A landscape with many valleys, sampled at points; each row gives a point and its height.
A ball rolls from a point to the lowest of its 2 nearest points, and stops where none of them is lower. Distance is the straight distance between rows; heights are no part of it.
Difu height 6.62: [ -2   9  12 -10  -9  -8  -3 -10  -4  -6  26  10  -1  27  -4   5  15   9
   0 -10  15   2]
vavaz height 3.36: [ -3  13   4   0  -2  -7   6   4 -10  16 -18   1  -4   7  11   2   4 -16
 -14  11   1 -11]
Tibu height 5.91: [-10  -9  -7  -1 -22  -7  -6  -7  -4  -1  -6   5   4  11   8  20  -9  -6
   4 -13   7  16]
lusi height 7.25: [ -1   8   1  -4  12   2   7  -7  -5   3  14  -9  -9   5  -2 -14  21  -1
 -11   6   0 -13]
zavot height 2.51: [ 18   2  -1   0  -8  -5  15   1   3  -6   5 -15  -7 -15   2  12 -10  12
  -3 -10   0   4]
Bor height 4.04: [ 24   2   8   5  -7  -6  19   6   3  -5  -1 -14  -4  -7  -7  -8  11  13
  12   6   9   1]
Tade height 8.08: [  8  14 -16 -12 -13  -3 -11  -7   2 -13  -8   4  -7   9   7  12 -12   1
   3   1 -11   2]
lomi height 1.37: [ -9  -1   9   5   3   8  11   0  -9  17 -15  -7  -2 -19  -1 -12   6  -9
 -14  10  -5 -11]
Rim height 2.67: [ 15  -5   3  16  11   6  -2  19   6  -6 -18   3  -1 -24  -1  -8  -8  11
  12  10  -9 -11]
ruze height 2.79: [ 10   7   2  11  -6  -2   5  -7  -1   3 -35  -3  -2  -3   1  -5   7  -6
   5  13  -2 -11]
nafeb height 1.38: [ -9   2  27 -11  -7  -5  -4  -3 -10  -2   9   6  -9   1  -2  16   9  18
 -16  -7   9   7]
nomos height 6.14: [ -3  -3 -16   2 -23  -7  -6  10   2  -3  10  12  16   3   8   0   6 -11
  -3 -14   3   8]
keluv height 1.76: [ -3   1  -3   9   2 -10  -1  -4  17   1  -2  -6  13  14   4  -3 -13   2
   0 -10 -12 -17]
zoze height 1.70: [ -8   6  11   4 -13 -16   6  21 -11   8   0  10   2  -9  11  21   5  -1
 -25  -8   6   5]
Vev height 6.20: [ 10   1 -25   8 -21  -8   4  -7   7   4 -11  -9  15  11  16   1 -15  -2
  16  -6  -1 -11]
gamob height 1.81: [ -3   8   7   2  23  -4  -2  -4  -4   1  -2   6 -16  15   4  19   0  -1
  -3  -2  -1   7]
nebob height 6.72: [-12 -16  -2  -4  15   8  -2   0  -6  11   6   4  -7  16   2 -12   8  -7
  19   9  12  10]
riduk height 3.26: [ -9   8  -1  -8 -15  -2   6  -5 -19   8  18   5   0  -6  12  18   7 -16
 -24 -12  13   3]
tosaf height 4.11: [ -5  -9  -4  -3 -26   0   0  -6 -21   4  -4  -3  -8  -5  16   8  21   0
 -11  -6   9   8]
Tus height 5.57: [ -1  -4   6  14  -4 -12  13   6  10   2   2  -6  18  -9  -3  10 -11  -5
 -11 -20   0  -1]
Gonam height 3.27: [  9  10  -6  -5  -4  -3   1  16   2   2  -9   2  -4  -4  10 -11  -4   0
  -1  14  -9 -19]
tor height 0.99: [ -9  10  21 -10 -17 -12   0   7 -10  -1  10  16  -1  -6   2  26   0   8
 -23 -11   8   5]
gusu height 4.93: [-10   1   1  -5  -4   6  -2  10  -2  -6  16  10   2 -19  -4   1  -1  -8
 -17 -10  -4   5]
vadan height 1.56: [  7   4  -8  -4  -1  -7   0  -2  15  -4   1  -6   0   9   4   6 -29   8
   8  -4 -11 -13]
kiro height 4.75: [  6   3  -3  -6   0   3 -12   2  -6 -16   9   9 -12   9   0   3  25  13
   5   3   5  11]
feg height 6.12: [  6   5 -13 -14  -8  13  -7   2  -2 -10   8  10  -1 -10  -9 -13   6 -12
   3   9   0   9]
nepo height 6.11: [-20  -8   5   3 -16  -5  -4 -15  -7   4   7   8  10  16   1  17   4  -7
  -2 -20  14  14]
Mese height 5.80: [ -4  -9 -17  -5 -16  -3  -6  -4   3   0  -7   4   2  13   7   9 -23  -3
  19  -3  -2  14]
Gadiz height 1.50: [  2   9   3  -5  12   0 -21   2  14 -17   5  12  11  10 -16  -9   6   5
  -1   4  -8   0]
vekon height 1.65: [  5  11  17  -6  11 -10   1   6   7   4 -14   3  -2  10  -5   2 -18   3
   1   8  -2  -9]
Kenus height 4.40: [ 11  -3  -7  -3  -5   0  -6   2  -1  -9  -3  -2 -10  14   2  -7  21  17
  18  12   3   6]
girap height 3.07: [ 10  -3   2   9 -11  -1   9 -10   1   6 -27 -14  -3  -7   9  -5  -8  13
  12   7  -2 -17]
Mela height 8.17: [ 14   9 -23   0 -20   0  -2  -5  -1  -7 -15  -2  -1  -2  13   3  -3  -9
   4   4  -8  -4]
pogas height 5.45: [ 10   0   8   9  13   4  12  -4  -6   0 -18   0 -12  -3 -10   5   8 -10
  13  13   9  16]
Tuv height 2.57: [ -2  -7   8  -9  -8   0  -4  -4   8   2  -2 -14   5  -1  -4 -19   0  18
   1   3  -6 -15]
teko height 6.18: [ 22   3 -11   9  17   2  15   2   4  -3  10 -13 -16   4   4  -2  -4  12
  18   3  -2  -8]
Fozo height 7.54: [ -3   1  -7  -2  -4  -3   5  -5 -10  -2  31  -7  -7   3  13   9  14  10
 -15 -18   5  -3]
tamo height 4.88: [  4   6   8   7  12   2   2  -2  -4  -9   1   5  -5   2 -16  -4  33  -5
   0   7   8  11]
Zir height 4.98: [ -8  -6   5 -16  -3   6  -4 -20  -1  -3  22  -5  -5   7  -8  -2   4  14
   2  -9   5   7]
lik height 2.82: [  3   5  -5 -19 -12  11   3 -19  -9   2  -2  -8 -11  -4  -6 -11   6 -10
  -1  13   4   0]
fabef height 1.53: [ -4  -3   5  -8  10   6  -9   8  -6  -3   0   1 -12  -9   3   0   5  14
 -10   7  -8  -1]
Fabof height 4.67: [  2  -4 -12  -1  -9   3  -4 -11  -4  -3  -1  -1  -8  21   1   3   6   5
  19   1   6  17]
tir height 3.11: [ -4  -7   1  -3 -12   7   7 -21 -19   3   2  -8 -14   3   4  10  20  -3
  -4  -6  13  15]
mubek height 6.48: [-14  -7  -8  -1   0 -11   5  12   3  10  16  -4   8  -5  16  11 -25  -1
 -16 -17  -5 -14]
tufo height 4.95: [ -7   1 -16   4 -15   0 -12 -19  -2  -8   5   8   5  31  -1  13   2  -3
  12 -10   2  19]
benu height 4.39: [-15  -1   6 -18   9  17 -10  -3 -15   1  13  15 -13 -14  -3   6   0  -5
 -13   4   2  11]
Moduv height 1.77: [ 15  -9   2  10  27  14 -17  -2  10 -11 -15   4  12  -7 -15  -5  -6  13
  22  19  -2  13]
reg height 1.64: [  6   1   0  -5  -3   0  10  -3   6   7  -8  -9  -3 -11   4   4 -36   1
   6   1  -7 -12]
rikab height 6.52: [  5   6  15  -9   3 -14   0   7   4  -5  13   3  -4  22  -7  -1  13  17
   3  -1  11   1]
Faru height 7.47: [  4  13  -3   7  -4 -13   9  -3 -11   5   5  -1   1  19  10   7  28 -13
 -12  -5  12  -4]
nuru height 5.92: [ 12  12 -10  -3   0   5   8   2   0  -7   9   3  -5  -9  -4   0   0 -14
  -2   2  -2   4]
Loza height 3.35: [  4   4   0   3   6  -1  -2  22  -7   3 -20  14  -7  -9   7   0   7  -8
  -1  15  -3   3]
pidek height 6.85: [-11 -11  -6   5   6  11  -8   1   2  -5  -1  13   4  -7  -8   4  -6 -10
  11  -4  -2  24]
Kom height 2.98: [ -2 -13   1  -5   0  10  -8  17  -2  -2  -2   9   1 -16  -2 -14  11   2
   4   9   3  10]
vuzu height 7.16: [ -1  -1  -5  11   2  -1  10   3  -6  -2   8   8  -5  -2   0  19   2 -17
   1 -12   9  23]
beli height 4.74: [ -9  -7   1  -5 -20  -4  -1  -6  12  -5   5  -4  15  -9 -10   4 -17   2
  -5 -17  -3   4]
Sil height 5.55: [  4  -4   0   1   3  10 -13  -7  17  -5 -12   1  14  -3 -15 -19 -17   5
  17   9  -7  -2]
Serim height 7.11: [ -6  13  -2  -1   2  -7  -4   7 -13   2   7  15  -8  22  11   7  24 -10
 -11   2   7  -2]
goga height 2.13: [  1   7  -9   0  -3  -1  17  -6 -11  12   9 -15  -2 -12  15   9  -3 -11
 -20  -7  -1 -10]
Latuv height 3.84: [ -9   7  -3   0 -17  -9   2  -6 -13  -3  26  11  15  -3   9  28   1 -12
 -20 -27  14   4]
vopug height 2.48: [  3   7   8 -14 -13   4   2 -16 -15  -1  -5  -4 -14   3  -6   2  19  -1
  -5   9  12   7]
vagan height 6.63: [ -9 -13   2  -2  -7 -14   3  11   5  -3  23   0   5   3   9  17 -13  16
  -3 -23   5   5]
Vof height 7.83: [ -3  -1 -15  -9 -11   5  -8 -18   0 -12  13 -11  -5  -2   9   9   1  12
 -10 -14 -12  -5]
zelam height 4.12: [-11   2  -1 -12   8   9  -3  -2 -12   1  20  10 -13   2   4  -1  11  -5
  -8   1   4   4]
kezis height 1.66: [ 13   1  13   2  21   4 -12  10  11  -4 -18  11  15  -5 -17 -12  -6   3
  13  21   3   3]
nekam height 6.76: [-14 -13  -2  11   1   5  -6  -8  12   0  -4   0  14   1  -9  -2 -13  -5
  13  -9  -6  11]
menot height 5.68: [ -4  -8  -7 -10 -17  -6  -1  15   5   6  -5   7   6  -3  10  -5 -20  -5
   9   1  -3  -4]
Ketub height 5.94: [  2  -1   7  10   0  -1  -8 -11  16 -14 -12  -6   9   1 -17   5  -8  14
   6  -6 -10  10]
Zoko height 5.75: [ 10   0 -14   5  -8  10  -1 -14   7  -5 -15  -7  -4  -7   0  -3 -18   3
  20   4  -9  -1]
res height 5.05: [ -6  -6 -17   6  -1  -1  -8  11   2   2  -9   8   2  10  15  -4   4  -7
   7   1  -7  -3]
dinap height 5.09: [ 18   8 -16   9 -14  -7   2   5   4  -5 -15  -2   3  12   6 -11  14   0
  15  10   1 -10]
ziv height 6.44: [ -5 -20 -10  24  10  -4   4   7  11   2   0  -5   6   7  10   2  -7   9
  18 -13  -6   5]
sedo height 2.26: [ -3  -7   5  12   2   7   5  -1  -6  12 -30  -2   1 -13   0 -17  12  -9
   6  16   0 -11]
Numu height 2.25: [ 16   7  14   7   9   5  14   4   4   0 -14  -2  -2 -20 -16  -6  -8  -5
   4  12   2  -2]
maku height 4.08: [  4  -1  -2  23   4  -1   3   4   9  -3 -14  -4   7  -9   0   0   2  -2
   2  -6 -10  -3]
Vos height 6.46: [  4   4  23 -12  12  -5  -2  14  -3  -3  12  11  -5   5 -11   0   6  13
   1   7  13  10]
Fadur height 7.18: [ -7   1  -5   5  -2   2   6   4  -4  -1  22  10   4  -1  -3   2  11 -21
  -4 -14   9  13]
funud height 6.00: [ -8  -5  -6  -2 -18   2 -18   8   3 -15   1  16   9  -6  -2   1   9   0
  -1  -7  -4  12]
gef height 2.62: [  0  14  -9  -4 -12 -10   7   0 -10   3  17  -5   5  -7  16  23  -3  -3
 -31 -15   0  -9]
robol height 5.85: [  7  -1  -6   9 -10   6   3 -19  10  -8  -4 -14   6  -3 -12  -3  -7   8
  14  -5  -6   7]
fefi height 6.36: [ 13  -6 -15   4 -27  -9   8  -2   5   2  -3 -18  11   3  12  -9   2   9
   7  -8   3 -12]
Nufe height 6.55: [-15 -11  -1  -4   7  -2  -1   0  -8  14   7   0  -8  20  13  -5   8  -2
   3  -2   6  -1]
Pir height 5.61: [  2  -5  -1 -12 -14   2  -5   5   9  -1  -4   4  10  -8  -8 -15 -16   0
   9   4  -1   1]
Muzug height 4.83: [ -8  -9  12  -7  -5   7   4 -16  10   1   6 -12   9 -11 -17  -6 -19   3
   1  -8  -2   3]
fazi height 2.73: [ 20   1  -5  17  -5  -3  21   0   5  -1  -5 -15  -1 -17   4   6 -17   4
   8  -7   0  -8]
dobob height 2.17: [ -9 -15  -4   3  10  12  -2  -2  -4   2   0  -7  -9 -13   7  -2   5   5
  -3  -3  -9   0]
soge height 5.73: [ -6 -10 -11  -4  -8  -3   0   3   2  14 -11   1   0  12  16  -5 -23  -5
  19   3   0  -7]
duk height 5.81: [ -1  15  -8   5 -12  -8  -3  -5   4  -4  -8  -3  13  -2   7   7   4  -9
 -24  -9 -13 -14]
mirit height 6.73: [-10   6  -2  -5   2  -1  -7  12 -10   5   8  16  -2  11   5 -14  29 -10
  -9  10   5  -8]
lelu height 2.36: [  5   2  15 -10  -8  -6   7   9  -2   0  -1  -6  -9 -14  -2  10  -9  14
 -12  -1   0   3]
Febu height 6.26: [ 16  -3 -10  13  25   7   0   3  10 -10   4  -3  -7   3  -4  -3  -6  12
  24   6  -7   2]
kam height 3.92: [ -5  -4  16 -11  18   9 -15  -1 -11   4 -17   3  -4  -5  -2  -8  17   6
 -10  25   3   0]
vomi height 4.54: [ -8  -5  -9  17   8  -2  -2  13   4   3  -6   1   4  -5  13   1   3  -5
  -8  -7 -13 -10]
nas height 1.68: [  6  10  18  -8  29  -3  -4  -2  -1   2 -11   1 -11   9  -5   9  -6   8
  -1  15  -1   0]
gino height 6.38: [-11  -5  -6  -7   8   2   4   3  -4   7  13  -3  -8  -7  10  10 -21  -5
  -9  -9  -7  -1]
fuzi height 1.00: [  0   3  13 -12  25  10  -8  -7   6  -5  10   6  -3  -5 -17   3 -17   1
   1   5  -2  10]
fon height 6.30: [ -5  -9  11 -11  11   7  -3  13  -4  -3  30   2  -6  -8  -5  -8  11  16
  -7  -2   4   2]
lopap height 6.40: [ -2  -8  13 -15  15   5 -12   4   1  -4  14   4   0   2 -12 -12   7  16
   4   7   8   6]
Numo height 5.58: [  6  -1   0  -4   2   9 -10  -4  -5 -10 -21   6 -10  -9  -6  12  -3   1
  10  12  -1  22]
dez height 5.34: [ -2  -4  -8   8   3   1  -4  -3   0   6 -23   4  -3  15   5  -3   0  -9
  18   8  -1   3]
kade height 4.60: [ -6   4  -1 -15  -8   5  -3  -3  -8  -6  12   9 -10 -11   0  16  -9  -2
  -9  -7  -1  12]
vidub height 5.52: [ 13  -4  11  -4  15  12  -2 -10  -7  -4 -16   0  -9  -9 -13   2   2   4
  16  22  10  22]
Teb height 8.04: [ -1  -7 -18  -2  12   9 -11   9  12  -7  15   3   0  -2   2 -11 -17   1
  10  -1 -14  -5]
zakib height 6.50: [-13  -8  -7   0  -1   1  10 -10  -2   8  18 -10   2   0   7   7  -8 -10
  -6 -19   3   3]
mube height 5.42: [ -9  -8   4  15  -9 -11   2   2  11  -2   1   2  18   4  -5  10   0  -3
   1 -21   6  14]
gubu height 5.67: [ -5  15  -5   3  -3 -11   2  18  -1   1   5  11   7 -10   6  15 -11 -15
 -25  -7  -8  -6]
Salun height 5.22: [ -6   1 -10  15 -13  -4  -6 -16   9  -9   2   0  16  16  -8  10   0  -4
   5 -17  -2  15]
dit height 7.13: [  5   3   5   7  20   5  17  -4   3   9   8 -18  -5  -2  -7 -18   5  -1
   0   6  -1 -21]
kivi height 6.37: [  1  10  -8 -11  -7   4   2   8  -7  -1  12  10   0   2  -4 -17  21 -19
  -2  11   9  -2]
sidu height 6.92: [ -4  -1 -11  13  -6   4   5 -18 -13   0   8   2  -3  15   2  19  12 -20
   3 -12  12  22]
mozat height 3.19: [ -3  -5  -4  -6 -29   0   3  -9 -10   7 -15  -9   1 -12  11   2   4  -5
 -10  -2   1  -1]
runu height 6.07: [ 13   7  13   2  19  -2  17   5  -4   3   5 -10 -18  -7  -4   7  -2   6
  -5   4   2   1]
zas height 3.53: [ -4  15  -7 -16  -6   2  -9   8  -6   2  -1   9  -5  -4   8  -7   1  -7
 -19  11 -11 -14]
Tana height 1.97: [ -4   3  11   1   3  -6   1  -7  15   5  -6  -5  15  12 -13 -14  -9  -3
   3  -2  -2 -13]
nunet height 5.99: [ -5  -5  17  -9   3   1 -23  -9  10 -10 -11   6  11   3 -16   1  -3  18
   3   4  -3  12]
pasu height 2.34: [  2  11   1   9  -7  -3  -2 -15  14  -5 -10  -4  17  10 -13 -12   8  -9
  -1  -2  -6  -6]
zare height 8.03: [  8  13 -14 -19 -20   4  -8 -10  -2 -12   7   9  -7  10  -3   6  -5  -9
   6   2   2  11]
mika height 4.73: [  8   3  -7   5  -5  -9   6   0   6   1   1  -4   7  24   0 -18  17  -4
  14   6   7 -11]
fid height 2.09: [ -6  -1  17  -9   5  -4  -5  14  -3  12 -13  -5  -5  -8   6  -5  -9  21
 -13  13 -11 -19]
roni height 6.27: [  6   4   6   7  26  -1  13  16   1  11  -1  -2 -12  -3   5  -3 -20   3
   5   9  -6 -17]
nonu height 3.08: [  0   2  10   7  -2  -9   3   6  -6   6 -31   0  -8   0   8  10   4  -1
  -4   7  -1   1]
buf height 1.61: [  9   8  13  -3  16   0  -9  12   8  -2 -23  13   4  -8  -9   0 -19   0
   3  19  -6  -2]
dev height 2.29: [ -1 -12   3   5   4   3 -21  13   3 -11 -11  13   5  -1  -2  -5  18  15
   9   5  -2  13]
fom height 3.93: [  5  -2  -2  -6 -17  -4   6  -5  -5  10 -12  -1   0  20  -2  -8   0 -12
  21  13  17   7]
Ler height 6.09: [-18  -8  14   1   8  -8 -10   9   6   6 -15  10   9   1   0   3 -11   1
  -6  -2  -8  -4]
Kir height 3.63: [  4  -5   9  18   4   3   7 -11   6  -4 -10 -13   6 -12 -15  -6  15   3
  -2  -5  -4   3]
Zif height 3.55: [ -2   0  10  -4   4   0   2  14  -8  13 -19  13  -2  -1  -3  -6   4 -17
   5  19   9   6]
laf height 6.15: [ 15  -3   4   0  24   8  13   2   0  -1  14 -14 -19  -6  -5  -6  -1  14
   8   7   0  -3]
pino height 3.81: [-10   9  -9 -16  15  12 -11  -2  -6   2  11   8 -10   3   3  -9   3 -11
 -11  11  -8  -9]
Ruku height 6.17: [ -3   8  -6   0 -25 -14  -7 -17   3  -3 -11  -6  15  12   7  11   3  -3
 -13 -13  -3  -6]
fem height 6.10: [  1  -2 -14  10 -15  -6   3 -16  10   0 -15 -15  13  -2  11  12 -25   1
   3 -11 -10 -12]
kalad height 5.95: [  8  12  12  11  21  -3   8  17  -2  -5   6  -1 -10 -12  -7   9   8   5
 -18   0  -7  -2]
tomab height 6.02: [ -8  -8   6  15  -4 -10   5  -7  10   3 -22 -10   9  -7   3  17 -20   4
  -4 -12 -10  -6]
Bis height 6.56: [ -9 -10   7  -3  -1 -12   8  15   7   3  25  -8   7  -6   2   7 -20  12
 -14 -18  -2  -8]
dod height 4.25: [  2  -3  -8   4 -14 -11   8  -2  -6  10  -2  -2   5  30   5  -6  15 -14
  15   2  19   4]
dut height 3.00: [  0   6   4   8  -7  -1   3 -13   1  -4  -5  -3   5   3 -10   2  15  -9
  -6  -7   4   5]
lapuz height 5.70: [ -1  -4  -2 -11 -18   5 -15   5  -6  -9 -15  15  -2 -11  -3   4   3  -2
   4   7   1  19]
Dad height 4.26: [ -7   4 -13  -3 -20 -12  -2 -12   3  -7  22   0  24  -4   5  20 -11  -6
 -20 -28   3  -2]
dori height 2.06: [ -5   2  -2  -5 -13 -17  -7   5  11  -3   8  -3  12  14   8  -1  -7  12
  -7 -14  -6 -16]
zer height 2.15: [  3  -4  16 -15  -7   3   6  -4  -8   1   0  -6  -9 -10  -9  -3   4   7
   0   5  10  12]
Pimid height 8.12: [ -5  -2 -15   2  13   7   0   9   7  -3  26   6   1   1   0  -7  -7 -11
   3  -9  -5   1]
suz height 5.51: [ 20   2 -12  27  -8 -10  15  -3   4   0 -15 -16   5   7  12  -4  14   6
  15  -1   3 -14]
pabeb height 2.78: [  1   1  -6 -23 -10   9  -2  -7  -1   3  11  -8  -4  -1  -2 -21   0   4
   1   9  -2 -11]
ridu height 3.76: [  2   2   1  -7 -19  -2   4   4  -6   4 -12   8   1   4  -2  -2   0 -19
   6   7  12  12]
vatoz height 1.79: [ -5  -8  17 -14  -6   8  -2  -3 -15  -5  18   5 -15 -12  -4   7  13  16
  -6  -4  12  16]
Dures height 6.65: [-17 -12 -18   3  -4   6  -2  -9   7   3   7  -2   9  -2   6   3 -20 -11
   5 -14  -9   3]
Vero height 1.87: [  3  15   6  -6  -1  -6 -12   2   4 -12  -2  15   2  12  -8   3   7  -2
  -3   3   1   6]
lebav height 7.40: [ -6   2  -1  -2   2   0  10   2 -11   8  25  -8  -9  -2  10  -6  23   4
 -21  -5   3 -10]
lepar height 1.99: [ -3   4  12   5  -3   3  10   8   1   9 -17   1   5 -23  -7  -6  -9 -12
 -10   6  -2  -4]
lelim height 5.69: [ -7  16   9   0  17   1  -4  19  -6  -2  18  15  -4  -6  -3   4  10  -2
 -25   1  -5  -3]
vetoz height 3.75: [  3  -6  11 -12   4  10  -6   7 -11   6 -21   2  -6 -22   0 -11   7   6
  -2  27   2   1]
gideb height 4.57: [ -3   2  -2 -10  10  13 -13  -5 -14 -10  19  10 -14   3  -3  -6  33   7
  -3   9   6   6]
Tofo height 6.16: [ -7  -1   9  15  23  -6  -2  15  10   9 -17   6   8   5   2  -5 -14  -3
   5   5 -10 -16]
darol height 4.90: [ -6  -6   8  -9   2  10   3 -26   1   3  11 -12  -3   2 -17  -4  -8   0
   7  -4   6  12]
ramoz height 4.56: [ -5  -3 -16  -4 -21   0  -3 -13   7 -13  21  -1  12  -4  -3  11 -14   0
  -1 -22  -2  11]
zaso height 7.69: [-11   0 -16   4  -4   4  -7 -19  -6  -7  22  -4  -2   6  14  14  15   4
 -16 -20  -6  -3]
bez height 2.45: [ -4  -6   2   1 -12  -9  10   9  -8  11  -7  -3   0 -10  12  12  -4  -6
 -10  -6   4   5]
vis height 1.08: [  5   8  11 -17  21   8  -1  -8   4  -1   5  -8 -10  -8 -10   0 -21   8
  -6  10  -8  -7]
togus height 5.21: [ -6  -2 -17  15  -8  -3  -4  -3   2  -1  -4  -4  11  -1  13   1  14 -11
 -12 -14  -9  -8]
pasa height 3.01: [ 17   0   0  12  -1   2  12   2   7   2  -7 -13  -2 -12   0 -13 -15  12
  13   3  -4 -24]
gogo height 5.98: [ -4  -7   6  10   8  -1  -6 -11  16  -8 -20  -6   6  -7  -8  11 -25  10
   5  -5 -15  -1]
Tivel height 7.77: [ 11  16  -8  -2 -14 -11   9  -3 -17   1   5   5  -4  15  10  19  11 -21
 -10  -3  19   6]
koso height 7.94: [ -2  -5 -16  -7  -4   8 -12  -1   5 -13   7  -1  -5  -3   3  -1  -7  12
   3  -5 -14   4]
dob height 6.90: [ -2 -11  -5   5  23  13   1   6   0   2  10   5  -2   0  -7 -19  13 -11
  16  12   7   9]
lol height 2.35: [ -4   1   8 -11 -17  -9 -10  -5  10  -5  -1  -2   9  10  -4  -9   1  13
  -3  -5  -3  -7]
fodup height 1.71: [ -2  14   8  -4   2 -11  -4  -7   5   2 -11   7   2  22  -4  11  -9  -8
   0   0  -1   1]
lenur height 5.50: [  3  -2   5   5  14  10  -9 -14   9   5 -22   3  15   6 -15 -22  -6  -3
  25  22   4  -5]
mus height 5.79: [  3  -1 -12  -5 -14  -7   6  20   0   6  11   6   6   0  13  -3  -8 -12
   1  -4   5   0]
pusot height 4.27: [  1  -3   9  12   8   9   4   2  -2  -8   5  -2  -1 -17 -15  -4  25   0
 -10  -2   1  10]
gir height 1.78: [ -1   3   1  -6  -5  -4  15   0  -2  17  -2 -15  -2  -6  13  -1 -20  -1
 -11   1  -4 -20]
kamim height 1.92: [  2 -11   3   4  19   8 -23   1   3  -7 -20   9   4   2  -6  -1   7  10
  16  17  -1  17]
div height 6.67: [ -8  -9 -17   7  -8   3  10 -17  -7  10  13  -7   6  12   7   8  -3 -21
   6 -15  10  13]
gofa height 5.84: [ 15   6  -8  14  -3 -15  15   1   3   2   1 -16   8  10  11   2  11   2
  -4  -9   3 -13]
Reli height 5.49: [ -3   9  -9   0 -11   6   1  -4  -7  -4   5   3  -1 -15   2   3  13 -16
 -19  -6  -5   2]
Zilu height 1.17: [ -7   4   8 -11  21  10 -21 -12   7 -10  13  12   6   9 -18  -4  -2  -1
   1   3  -2   8]
vumav height 1.20: [  3   2   7 -14  24  11  -1  11  -7   2   9  -3 -17 -17   0  -2 -11  12
 -12  14  -9  -6]
Tig height 5.96: [ -2  -2  13   5  27   0   1  14   5   2  19  -5  -2   3  -8 -10   5  11
 -10  -3  -6 -13]
tesik height 5.27: [ 8  0  9 16 20  0 13  6 -1  2 -4 -3 -6  3 -8 -7 20 -2  9  9  9  4]
Kigo height 6.03: [-12  -8  16  -3  -6  -9 -14   3   3  -1 -15  11   7   8  -4   5   2   7
   1  -2   2  10]
dite height 1.94: [ -7  -1   4  -1   7  -1   1  -2  -3  14 -18  -9  -8  -1  14   0 -14   5
  -4   6 -11 -21]
padam height 6.61: [  1  -8  -7  -4   8   0   9 -10   1   5  17 -22 -12   6  10  -4  -8  14
   4  -7  -5 -12]
kuno height 5.36: [-18  11   4   4   7  -3  -3  12  -4   1  19  17   3 -10   2  16  -1  -7
 -31 -12  -7  -6]
kegut height 6.51: [  7  -9 -11   9  -5  -4   8  -5   6   4   7 -23   3   8  12 -13   3  16
   8 -10  -4 -21]
Vadit height 5.44: [  1   2   2  12  12   0   0 -11  11   8 -20  -2   6  17  -3 -12 -10  -4
  18   9  -5 -14]
vilel height 2.42: [ 14   5  16   3  16   5   2  18   0   1 -13   0  -2 -24  -9  -7  -7  11
  -6  19  -7 -12]
Fikid height 3.51: [  6  -8   6  -7   5   9   1  18  -6   6  -3  -1  -3 -23  -5 -24  11   5
   2  23   3  -7]
Bifod height 2.97: [  9   1  -5   9  14   8  -5  19   4   4 -12   4   1 -15   4 -20 -10   4
   7  17 -11 -26]
gemos height 6.21: [  6   3   8  16  26  -5   8  11   7  11  -7  -4  -2  11   2 -14  -4   5
  10  11  -4 -28]
valo height 6.13: [-10  -7   8   0  14  -1   6  19   0  11  24  -1   0   5  -1 -17  12   4
  -5  -2   5  -8]
vilep height 6.87: [ -3  11   0   1 -12  -4   3  -9  -3  -2  20  11  11  20  -7   0  17 -19
  -2 -12  17   8]
boma height 4.19: [ 14  -2  -2  -6 -11  -5   9   4   0   1   1 -10  -7   7   3  -7   3  10
  13   5   9   2]
mituk height 5.66: [ 13  -3  -7   1  -3  10  -3  -1   0  -4 -22   2  -6 -13  -1  -5  -7   0
  17  16  -2   4]
bopub height 5.76: [ -3  -3   8  10  11  -4   8  10  11   0  13  -4   9  -3 -11  -7  -3  -4
  -5 -12  -2  -3]
vagu height 7.03: [  1  -6   0   6  25  10   7   2   5   8   7  -5  -2  -1  -8 -19  -3  -4
  15  10   3  -7]
Gaver height 6.31: [  2  -4  -3  -2  16   4   6  15   0   5   1   2 -12 -10   8   8 -23   0
   5   2  -7  -1]
Pul height 6.34: [  1 -12  -2  19  21   5  -3   6   8  -3  -9   3  -2   0  -3   6  -8   7
  22   0  -6  14]
zaf height 7.93: [  9  12 -18  -8 -20  -3   4 -10  -9  -3   5   4  -3   8   7  18  -4 -22
  -2  -6   9  11]
taton height 3.82: [ 15   0  11  -4   6   5   2   4   1  -6  -6  -4  -2  -9 -14 -17  15  11
   8  17   6   2]
lezo height 6.35: [-18  -5   9  -4  -1  -1  -5 -14  -8   8   4   6  -3  21   0   4  12  -6
  -3  -6   9   6]

For each start below, name the point where the ball stops.
Tade | lomi
gusu | lomi
gofa | lomi
gideb | lomi
darol | vadan

Call two points neighbours if one is among the 2 nearest of the other. Go from one point of each pair to the other, from neighbour to neighbour, staying as low as possible. Name the highest point that can't be avoided.
tor, vekon | lik
buf, lomi | girap
vadan, vekon | fid
vekon, fuzi | Vero
